Each scene shows the same named points in several views. A view is turned or mirrored, and shifted as a whole, has a little noise and may leave points out.

Scene 1
View 1
Z_641: [ 20  47 -30  -1   3  68  -8   2 -24 -15   8   7  -2   1  11  -4  40 -30
  -4 -17 -55]
Z_630: [ 12   0  -5  -5  20  22  26 -14   5   3  34  24 -17  -1 -17  -4  10 -46
 -29   6   3]
Z_324: [  8   3  -7 -15  41  14  49 -19  11  37   3  39 -35  -4  -1  33  30   5
  30 -12  10]
Z_414: [  0  -6 -28 -26  38   1  27  -9   8  -8  28  13 -19  -6  15  18 -10 -13
  12  24  -1]
Z_618: [-26  13 -14  -5  49  -2  33   4  20  -6  41  22 -21 -22   5  30 -10   8
   7  30 -13]
Z_701: [  7 -23 -27 -32  37   2  22 -19  10   0  42  23   7  -3  -6  -8 -12 -23
 -14   3  10]
Z_748: [  1   3 -15 -18  21  20   2 -14  10   6  43  28  19  -9 -16  -2  19  -7
 -14 -20 -15]
Z_811: [ -2  11 -38 -18  42  24  15  -4   3   6  32  27  17  -7   2   3   7  14
   8 -10 -21]
Z_109: [ -8   3 -48 -17  64  11  36   0   4  -7  32  19   5  -6  14   5 -20   7
   3  19 -10]
Z_442: [ -9  -6 -20 -35  31  -2   9 -21  16  14  24  24 -14 -13  16  37  15  21
  44  -7  -6]
Z_590: [  4  -9 -19 -31  30   0  21 -22  13  13  21  23 -21  -6  12  26  11  -1
  27  -1   3]
Z_326: [ -5  11   2  -2  23  12  28  -9  13  13  31  28 -27 -12  -9  22  19 -17
  -3   8  -6]
Z_859: [ 16 -12 -12 -37 -10  15 -23 -29   0  -1  38  15   8  -4  -1  -3  28 -34
  -1 -25 -11]
Z_736: [ -4   3 -39 -20  29  22 -10  -3   1 -20  56  16  40  -7  -6 -18  -4  -6
 -30  -3 -31]
Z_152: [ -4  14  -6 -20   4  22 -14 -17   9  18  33  29  11 -15  -7  21  46  15
  16 -38 -28]
Z_218: [ -9   2 -45 -27  57   3  28  -2   7  -5  27  16  -1  -7  21  19 -12  16
  25  15 -13]
Z_689: [  1  20 -14 -11  -4  25  -9  -1  -3 -30  39  -2 -18 -11   9   7   8 -45
 -12  20 -33]
Z_130: [ 13  38 -15  17  29  45  37  13 -11 -14  14   8 -40   0   4   3   8 -49
 -23  30 -27]
Z_104: [ -2  -2 -11 -11  19  19   4 -10  12  -6  54  22  14 -12 -19  -9   6 -26
 -35  -5 -11]
Z_323: [ 17  24 -34 -14  43  31  49  -4 -11  10 -18  13 -52   4  35  31  18  -9
  45  16 -11]
Z_372: [ 11  32 -16   5  41  40  52   0  -5  19  -1  27 -40   0   6  23  23 -14
  12   5 -11]
View 2
Z_324: [ 26  20 -26  24 -55  21  12 -55   6   9 -11  36   6 -13 -21  48 -22  19
   5  12   9]
Z_218: [-28 -13  -8   6 -39  14  -3 -47  26  23 -11  23 -12   8 -36  18  -1 -11
  13  33 -13]
Z_323: [ -8  -2  -8  42 -51   3   6 -59   9  42   8  19  19  -7 -45  58 -20   2
 -17  26  42]
Z_736: [ -5 -27   6   4  13  14 -24 -20  12  26  21  -2 -34  36   1  18  13 -17
   7   9 -60]
Z_630: [ 27   1 -29  21   1  26  19 -20 -13  27  14  -6  -2  16  10  30 -11 -20
  -5   0 -11]
Z_701: [ 12  -2 -33  -6   1  37  13 -25  28  32 -25  11 -11  11   3  24   2 -13
  29  17 -37]
Z_326: [ 17   9 -24  18 -30  14   9 -34 -18   4   7   1   0   4   1  27 -25  -3
  -1  17  -8]
Z_442: [-12   2 -17  11 -54  -4 -15 -58  11   5 -16  14   2 -13 -20  37 -26  21
  17  45  -5]
Z_689: [-11 -20  -7  21   4  -8 -19 -25 -24  32  32 -36  -1  16   8  30 -22 -19
 -11  30 -16]
Z_130: [ -2 -15  -3  41 -14  11  14 -27 -32  37  45 -12   4  23 -20  29 -15 -36
 -39  -1  22]
Z_811: [ -1 -11   5  12 -25  13 -18 -44  17  14  12  25 -25  18 -21  31   5   5
   4  10 -34]
Z_372: [ 17   4  -8  39 -44  16  15 -49 -12  19  24  22   5   8 -30  46 -20  -3
 -24   0  23]
Z_104: [ 19  -5 -16   7   8  19  -4 -15 -10  15  18  -7 -20  24  17  15  -5 -12
   4   6 -47]
Z_152: [ 25   4   2  19 -27  -7 -42 -51   1  -7  16  10 -19   2  11  56 -19  40
  13  19 -47]
Z_748: [ 25  -3  -9   9  -7  18 -12 -30   4   9  14   7 -23  18   8  34  -5   6
  10   8 -46]
Z_414: [-19  -8 -21  10 -25  16  10 -34  12  33 -10   2   0   6 -19  19 -10 -20
  11  31  -3]
Z_590: [  4   6 -24  13 -32  14  -1 -48  17  24 -17  12   5  -7 -10  41 -17   8
  16  33  -6]
Z_859: [ 26  -2 -18  17  14   3 -26 -27   9  34  11 -19  -5   3  30  57 -16  14
  16  24 -41]
View 3
Z_372: [  9   0  33  17 -16  27  37 -14  16 -41 -45  17 -16 -37 -14  33 -20  17
   8  24  29]
Z_109: [ -3 -36  24   0   8 -15  17  -9  10 -21 -46   4 -71 -21   4  35   7  13
  -3   1  64]
Z_859: [-36   7 -10  31 -14 -38 -14  11   8 -30   2   8   0  -6  -7  15 -10   3
 -23 -27  42]
Z_701: [ -6 -16   2  20  -1 -22 -10   1   6 -28 -29   3 -39  12   7  22  13   1
 -14  -7  80]
Z_324: [  5  34  24  -7   3  -8  24 -12  11 -58 -49   5  -3 -19 -13  33  -2  23
   9  38  47]
Z_442: [-14   9  10 -34  20 -36  20   9  16 -31 -33  -1  -9 -40 -12  45   9  27
   3  18  43]
Z_641: [-33 -20  20  50 -37  -1  21  -3  16 -31   0  25 -22 -53 -11  22 -47   7
 -18 -28  -6]
Z_618: [ -8 -35  15 -25   8  -5  26   2  15   0 -57   8 -31 -22 -18  36  15  38
   0  13  64]
Z_689: [-21 -43 -10  25 -18   2  11  20  14   7  -8  17  -7 -31 -16  20  -4  11
 -18 -28  35]
Z_218: [ -7 -27  21 -16  21 -26  19  -1  15 -26 -42  -2 -60 -35   3  45  11  18
   2   6  59]
Z_323: [ 25   2  21  -3   7  18  44   1  17 -50 -31   6 -19 -70   6  49  -9  -1
  12  28  23]
Z_104: [-34 -26   6  34 -24 -19  -7  -3   7  -9 -30  16 -27  16 -16   9  -6  19
 -22 -25  65]
Z_414: [  6 -24   3  -4  13  -8  14  12  10 -18 -33   1 -32 -20   2  36  18   7
  -3   7  65]
Z_811: [-30 -13  27   7  -4 -36  12 -14  10 -35 -37   6 -55 -20  -6  30 -12  25
  -6  -6  45]
Z_152: [-66  17  22   5 -15 -61   6 -10  14 -31 -20  10  -5 -21 -33  21 -26  46
 -16 -16  19]
Z_130: [ 10 -45  19  38 -31  48  34   0  13  -7 -33  26 -16 -36 -12  21 -18   7
  -9  -3  33]
Z_630: [ -3 -13   5  38 -24  13   3  -2   7 -19 -33  16  -8  11 -11  11  -4   7
 -15  -6  65]
View 4
Z_618: [ -8 -17  -8  26   2  19 -19  -1  29 -30  -2  -4 -22  30 -12 -28 -28 -30
   8 -19   4]
Z_104: [ 13 -31 -37  12  18   4 -14  27   1 -45  -3  11 -15 -28  41  -9 -21  -9
 -11 -12  -5]
Z_748: [  3 -36 -43  -3   5  -6 -32  30   5 -38  -8   5 -12 -19  35  -5 -28 -14
  -6  -6  -2]
Z_218: [ -9  -5 -24  -1 -20  18 -39   7  24 -28  -9  -2 -20  39 -20 -21 -37 -35
   9   3  27]
Z_736: [ 38 -15 -54  11  -9   1  -2  21   7 -45 -19  22  -5  -8  36  -8 -32  -2
 -24  -2   5]
Z_324: [-45 -26 -17 -21   4  11 -84  32  10 -22  11 -27 -24  12  -2 -17 -22 -50
  17   8  17]
Z_859: [-10 -18 -49 -39  12  12 -23  35  -1 -29 -12   9 -18 -50  47  -1 -21   3
   6  -7  23]
Z_442: [-36 -21 -22 -25  -8  18 -41  12  32 -14 -13  -8 -29  18 -15 -20 -40 -26
  31 -11  29]
Z_152: [-29 -53 -44 -44 -10 -15 -39  28  24 -17 -25  -7 -10  -5  38   3 -38  -5
   6  -3   4]
Z_641: [-17  -1 -23 -45 -14  14 -18  -3  14 -38 -21 -19  25  -1  87   1  -6  -7
 -39  17  15]
Z_590: [-20 -17 -32 -20  -4  14 -48  21  16 -27  -7  -6 -23   7   1 -18 -29 -29
  11   1  23]
Z_326: [-29 -26  -9   0  21  16 -38  16  12 -30   5 -14 -20  -7  18 -17 -14 -31
   6 -14   0]
Z_109: [ 19   1 -30  20 -13  17 -33  11   9 -44  -2   5 -17  30  -9 -23 -30 -36
  -9   8  19]
Z_811: [  4 -23 -41  -6 -19  -2 -38  22  13 -38 -15  -1  -7  19  17  -8 -36 -22
 -12   9  11]
Z_130: [-15  14  13  11  17  38 -16 -14   9 -48  11 -24   9   4  53 -21  10 -34
 -31   4   6]
Z_630: [-10 -12 -18  10  31  22 -33  25  -6 -48  13  -4 -15 -32  39 -19  -2 -29
  -8  -7   2]
Z_414: [ -3   4 -21   5   6  31 -28  11  12 -37   2   4 -27   6  -7 -27 -22 -32
  10  -8  28]
Z_689: [ -8   4 -12 -12  12  31  13  -7  19 -36 -10   1  -2 -24  48 -15  -8   1
  -9 -18  15]

Which points are out of place in each view (at most two, in the order of its rows)? Write - if all are in place.
view 1 -> Z_442
view 2 -> Z_701
view 3 -> Z_152
view 4 -> Z_218, Z_590
